The views of a scene show one set of named points, each view turned or mirrored, shifted and resized as a whole, with a little noise and some points left out.

Scene 1
View 1
lisen: [-27 -29 -34   5  11 -38 -10  -7 -26   4   1 -21 -26  38   2  -3  13  -6
  43  60 -35  -6 -23  -8 -16]
Labog: [ 10 -31 -29  57  28   6 -35 -90  34   4  13   1 -48   1 -30  27 -10 -27
  27  -1 -28  49  27 -25  17]
Gatu: [ -7  -2  -4   2   8 -12   4  -5 -36  -6  11 -21 -23  27  14   2  -1  -7
  14  24   6   8  -3  -6 -11]
porip: [ 10 -38 -31  33  41   2 -11 -20   9   5  10   6 -32  12 -19  -6  -1 -10
  39   5 -28  52  16  10 -20]
til: [-10 -25 -27  11  35  -7  -9 -11 -20   5   6  -7 -44  16  -2  -3  -3   0
  24  26 -27  36  -6   3 -18]
sev: [-20 -11 -17  -1   9 -21 -11 -30 -21   8   4 -25 -50  16   6   9  -2  -5
  19  40 -19   2 -12 -20  -6]
letel: [-15  -9 -12   0   1 -23   0  -4 -28   1   7 -24 -24  27  13  -2   7  -6
  27  36  -8  -4  -8  -8 -16]
rekuv: [-47  20  -2  43 -24 -40 -38 -26 -18 -29  17 -32 -10  13  56  22  14  -5
   2  46  -2   6 -12 -25  -2]
Dem: [-14 -17 -15  -4  11 -19  -1   3 -16  14   5 -21 -42  11   9 -12   5   3
  29  31 -18  12  -7   1 -32]
rize: [-16   1  -2  -5 -14 -29   4  -3 -32  -1   9 -34 -18  27  20   1   9  -8
  23  39   3 -19  -8 -15 -14]
redu: [-16 -17 -24   1  17 -18  -8 -30 -33   3   4 -20 -43  31  -1  13  -3  -9
  20  43 -19   4 -15 -19   3]
Rufu: [ -7  -5   0  -6  -8 -18   1 -16 -14  12   9 -31 -36  10  11   1   3  -7
  22  24   1  -7   2 -15 -18]
fos: [-17   8  -2  11  -2 -15 -12 -29 -30 -10  12 -26 -35  17  24  17  -4  -7
   1  28   4   7  -5 -22   3]
suna: [-16  -7  -9 -10   3 -19  -8 -28 -21  16   4 -30 -59   6  10   6  -3  -1
  13  32 -13   0  -8 -21 -10]
zit: [-22   2  -1  21 -29 -38 -13 -17  -8  -8  13 -35  -4  22  26   7  18 -15
  30  38   0 -20   0 -21 -12]
pasi: [ -6 -18 -17  22   2 -22  -4 -10 -11  -5  11 -18  -5  32   1  -1  12 -16
  40  29 -11   3   4  -5 -14]
gaf: [-14   0 -12  73   0 -13 -40 -56  14 -29  21  -9  -7  10  20  29   4 -21
  13  12  -5  37  17 -21  11]
View 2
pasi: [  3   9 -30   0  12 -24  24 -11 -18  10  33 -12  -9  -7   1   6   1  12
 -16  14  -6 -38  -3   3  -5]
redu: [  4   5  -6 -26   6 -10  12  -3   5  14  30 -15   7  35  -7   0   1  -1
  -4  29   6 -21   9  -7  -8]
porip: [ 30   5 -19 -10  -1   8   7 -12   1   1  34 -42 -12 -24 -37  36  14  24
 -29  -7  20 -53  34  12 -27]
rekuv: [-23  34  -5 -28  11 -49   7  32 -12  24  42  23 -14  -1  30 -40  12  39
   4  20 -34   5  11  14  -4]
Labog: [ 32   7  -2 -24   4  12  13  11  17  28  53 -21 -40   1 -36  63 -16  49
  14  -8  -4 -45  66   0 -71]
Gatu: [  4  20 -23 -15  25 -14   2  -6  -4  -5  42 -10  -3  13  -1  -7  16  -1
  -6  23   2 -24 -11  19   5]
lisen: [ -7  -4 -15 -10 -16 -29  28 -12 -10  20   9 -16  19  13   2 -10   1  -3
 -31  25   5 -26   1 -19   2]
til: [ 15   6 -11 -21  -4  -1   0  -6   8   2  26 -30   5   2 -22   6  21   7
 -27  10  22 -32  20   9 -11]
suna: [-14   3 -10 -20   7 -12  -8  -1  20   5  25   5  -6  29  -8  -2  15  -8
   3  22  10 -10  -3  -1 -24]
gaf: [ 13  35  -9 -25  19 -21  17  28 -10  27  63  -3 -36 -17   2  13  -3  63
  11   1 -31 -26  46  19 -33]
sev: [ -8   3  -7 -22   1 -14   2  -1  11  12  25  -2  -1  28  -7  -2   7   0
  -2  24   6 -15   5  -6 -20]
Dem: [ -9   2 -23  -6  -2 -14  -5 -11   6  -4  18 -10   0  -2 -12  -5  27  -7
 -24  13  18 -24  -9   5  -9]
fos: [ -4  24  -9 -27  25 -18  -2  11   3   6  48   4 -10  24   5 -11  11  11
  12  25  -8 -10   3  17 -10]
Rufu: [-14   7 -28  -5  19 -17  -4  -8   6  -3  32   9 -16  12  -2   0  14  -7
   2  18   2 -19 -18   7 -18]
letel: [ -7   9 -24  -8  12 -22   9  -9  -6   3  28  -7   1  12   2  -9  13  -4
 -12  23   2 -23 -12   4   0]
zit: [-22  14 -31   0  17 -43  20   1 -17  15  34  19 -18   0  21 -13   0  15
   3  19 -25 -16 -16   0  -9]
View 3
fos: [  0  -6  13  38  14 -27  32  -2 -23 -13 -44  -1 -18   5  -1  -4   0 -17
  -3 -12  22 -19   1  -2  27]
sev: [ -1  -7   9  28  19 -17   9   9  -9 -26 -29   0  14  -9   8 -27 -11   3
 -12 -19   4 -12 -10   1  42]
til: [  8 -23 -15  42  12 -35  -6  32  -1 -52 -26  -4   7 -23   6 -12   9  30
 -22   7  -2  -4 -50   6  39]
rize: [-17   3  35  27  20 -34  14   6 -34 -21 -17 -25  -6  -3   3  -4   4 -22
 -20 -30  55  -8  -5 -11  24]
redu: [ -5  -8   4  40  17 -28   1   7  -6 -25 -33   9   9 -10  10 -33  -9  -2
 -16 -22  16 -11 -23  19  54]
lisen: [-24  -8   4  14   9 -36 -25  35 -13 -19  -7 -15  23 -30  25 -41  18  -9
 -26 -29  33   2 -29   2  58]
Gatu: [ -3  -8  16  51  17 -44  16   7 -25 -35 -30 -13 -19  -2  -6   5   6  -6
 -21 -11  41  -8 -27   2  23]
Dem: [ -4  -6  10  26  22 -31  -2  29 -19 -53 -14 -28  14 -20   7  -4   6  18
 -23  -7  18   3 -31 -18  21]
rekuv: [ -5 -20   1  10  -9 -26  44  22 -29  30 -45  -2 -35   4  13  -4  39 -49
  12   1  15 -26  27 -23  24]
zit: [-16 -15  39  16   9 -28  25  28 -27  -3   5 -21 -21   6  13  -9  14 -34
 -20 -16  47 -34  20 -19  30]
pasi: [ -7 -26  22  39   8 -43   1  39 -14 -28  11 -13 -18  -6  10 -10  17  -6
 -35  -5  42 -28 -24   3  44]
Labog: [ 41 -70  -6  64   4  -3  27  43  43 -44  10  47 -23  17  10 -37 -27  43
 -26  42 -54 -88 -10  32  72]
porip: [ 23 -49 -13  60   8 -39  -7  58  16 -70   9   2 -11 -16   8  -6  10  50
 -40  33 -11 -32 -59  13  47]
suna: [  1  -1  17  26  26 -11  18   1 -14 -37 -33  -8  17  -3   2 -18 -22  10
 -10 -20   5 -11  -4  -7  29]
gaf: [ 23 -60  -4  47 -15 -24  47  45   6   5 -10  27 -60  17  10  -8  24 -14
  -8  39 -12 -73  11   5  45]
Rufu: [ -2  -3  32  33  27 -22  21  10 -22 -43 -12 -20  -2   2  -2   0 -13   4
 -22 -15  30 -19  -4 -14  20]
View 4
Labog: [-66   2 -43  14 -12  15  23  33 -40  35  -6 -28  18 -50  -7 -10   5 -15
  16 -62   2 -22 -38  -9   6]
zit: [ -9   3  25  27  19 -17   7  15  -1   0  -4  -3  -3   0 -31 -10   8  25
  -5  18  -1 -42  16  -4  48]
pasi: [-21   1   6  11  15 -24   5  16  -3   5   5  -5  -9 -12 -11 -24  16  18
 -22   2  12 -24   5  -1  16]
Gatu: [ -4  -2  12   6  10 -15  19  -5   2   7  -2 -11  -5  -1  -8  -2  33   3
 -20   4  14 -15  28 -12  14]
fos: [ -1   1  10  16   7   0  25  -8  -5  16  -9 -22   7  -3 -16   9  17  -4
  -2  -1   2 -26  27 -18  31]
lisen: [  3   3  13   3  20 -31  -5   5  17  10  31  -6  -5  -4 -14 -17 -26   7
 -28   6   8  -9   1   1   9]
letel: [ -3  -1  16   7  13 -22  10   0   8   3  10  -5  -6  -2 -15  -3  14   7
 -18   7  12 -13  19  -5  17]
gaf: [-49   4 -10  27  11  22  19  21 -36  27 -19 -36  18 -34   0 -25   8   6
  -3 -22  -1 -57   7 -20  46]
Dem: [-21  -8  22   0   6 -19   5   2   9  -2  27   1  -1 -11 -10  11  11   2
 -22  -2  23   2  15  -3  12]
redu: [  6   3  -5   4   8 -16  16  -5   6  20   9 -18   1  -3 -15   0  -6  -9
 -10 -10   2  -8   5  -8   5]
rize: [  8   1  24  14  16 -25  12  -1  10  -1   2  -1  -8   9 -27   2  19  14
 -12  18   6 -20  25  -5  27]
rekuv: [ -7   3  31  31  25  14  13  -3  -8  16  -7 -30  18  -7 -13  -5 -14  12
  -8  17  -5 -58  40 -23  69]
suna: [ -4  -2  12   8  -2 -11  19  -3   6   8  13  -6   5  -5 -28  29   5  -9
   5  -8   6  -4   9  -8  19]
Rufu: [-12  -4  18  13   3 -17  15   5   2  -2   4   2  -4  -2 -28  16  27   6
   0   1  11 -11  16  -5  24]
porip: [-61  -7 -14  -7  -1  -8   6  19 -16  11  21 -11   1 -41  16 -18  21  -4
 -30 -36  30  -1 -10  -3  -9]
View 5
redu: [ 20 -16   0  24   3 -22 -18  24  -8  16 -26   8 -34 -22 -24  12 -16  -2
   6  -2   8  -9  28 -10  21]
letel: [ 22  16  -5  21  19 -27  -3  40 -19  25 -22   8 -16 -17   1   2 -12 -11
   5   4   1 -18  29   9  13]
zit: [ 47  10 -50  36   2  -4   6  37 -10  40 -19  -4 -10   3  21   0  -3 -22
  -8   6 -26 -33  39  26   1]
til: [ -2  14  19   0  15  -9  -8  12 -21   2 -32  10 -37 -41 -20  11 -10   0
  36   5  29   0  30  10  19]
Gatu: [  8  16   3  18  13 -33  20  41 -19  19 -26  -2 -15 -17   1   9  -4   0
  11  -2  -9 -16  18   1   7]
Labog: [ -6 -48 -21  -2 -26  44   4 -60  19  24 -38 -37 -77 -44 -23  22  42   9
  52  -2  49   7  24   6  -5]
Rufu: [ 39  13  -3   9  22 -29   3  35 -14  31 -22 -15 -27 -12  -5  -4   6  -7
   0  -1  -2 -15  17  14  -6]
porip: [-28  14  15  -9  15  14   2 -18 -16  17 -34  -8 -46 -53   3   6  10   2
  61  11  58   6  30  18  10]
fos: [ 28  -4 -12  19  -8 -18  22  32  -9   9 -31  -5 -23 -12 -21  21   5  -1
   2  -9 -27 -19  19   3   2]
sev: [ 38  -7  -2  15   8 -16 -19  22 -10  16 -28   3 -37 -20 -29  10  -9  -8
   3  -1   2 -10  28   6  12]
Dem: [ 26  33  12  -1  30 -21 -14  33 -27  16 -26   5 -27 -29 -10  -4 -11  -9
  17   6  16  -8  28  25   9]
rize: [ 35  17 -15  29  18 -36   1  53 -18  31 -18   2 -10  -4   7  -2 -11 -13
 -10   1 -16 -25  26   9   6]
lisen: [ 22   8 -12  31  18 -12 -42  30 -19  24 -21  28 -22 -22   0  -2 -40 -20
  10  13  21 -17  50   9  35]
rekuv: [ 47  10 -54  35 -29  18  24  33 -13  -1 -39  12  -8  -3  -8  30  -4 -16
   1   2 -62 -35  44  32   5]
pasi: [  2  13 -21  25  12  -9   2  21 -14  37 -21   0 -17 -19  24  -2  -4 -10
  22   9  15 -19  36  12  12]
View 6
Gatu: [  2  25 -19 -16   4   6  13  27  -6   7 -23  -1  -7  -9  12   7   9 -15
 -10  11   1  -5  34   5 -23]
letel: [  7  35 -17  -4   1   0  17  20  -6   8 -20  -2  -5  -3   5  14   8  -3
  -4  11   0 -15  13   5 -14]
gaf: [  0   5 -31 -20 -11  55  -2 -37 -45  -2  38 -22  -9 -27  43 -15  65  23
 -12   7  -2  14  36   1 -32]
fos: [  4  21 -14 -11   3  22  10   7  -3  13  -7  20  -5 -19  19  -7  31 -14
 -17  19 -10  11  26   0 -21]
pasi: [  4  34 -31  -4  -3   7  18   7 -27 -10  -5 -25  -4   1   6  14  15  15
  -1   8  12 -18  21  10 -19]
til: [-12  -3  11  -7  -8  -3  14   8 -14  19 -12 -37 -12  -8  13  33  13  -2
  -1   5   2 -19  16 -23 -44]
suna: [  1  13  12  16   5  -4  21  14   6  19   1  19   1 -17   4  13  25 -13
 -12  16  -9 -11   9  -8 -14]
rize: [ 15  51 -27  -2   5   3  18  26   0   6 -22  19   0  -4   3   3   7  -6
  -7  12  -1 -13  13  16  -2]
Dem: [  1  20   5   0  -4 -10  17  29  -8  23 -15 -16  -4 -12   8  27   6  -3
   4  -3   4 -34  10  -4 -15]
porip: [-23 -21   8  -4  -9   0  16   1 -42  -1  15 -73 -10  -9  19  39  24  13
   1  -3  20 -31  40 -16 -49]
sev: [  0  15   7  12   0   0  20   2   0  15  -2  10  -4  -9   4  16  24  -4
 -10  20  -8  -6   2 -12 -23]
Labog: [-27 -47  13  22  -3  23  19 -48 -48 -19  72 -44  -2 -22  23  18  73  23
 -21  22  10   4  44 -22 -51]
redu: [ -4  19  -3   5   2   0  20   2   0   4 -14   3  -7   2  -1  19  14  -8
 -13  29  -5   2   8 -13 -34]

In a view up to two points have been moved. Name them for each view, in the order of its rows, or write -.
view 1 | -
view 2 | -
view 3 | fos, rekuv
view 4 | -
view 5 | zit
view 6 | redu
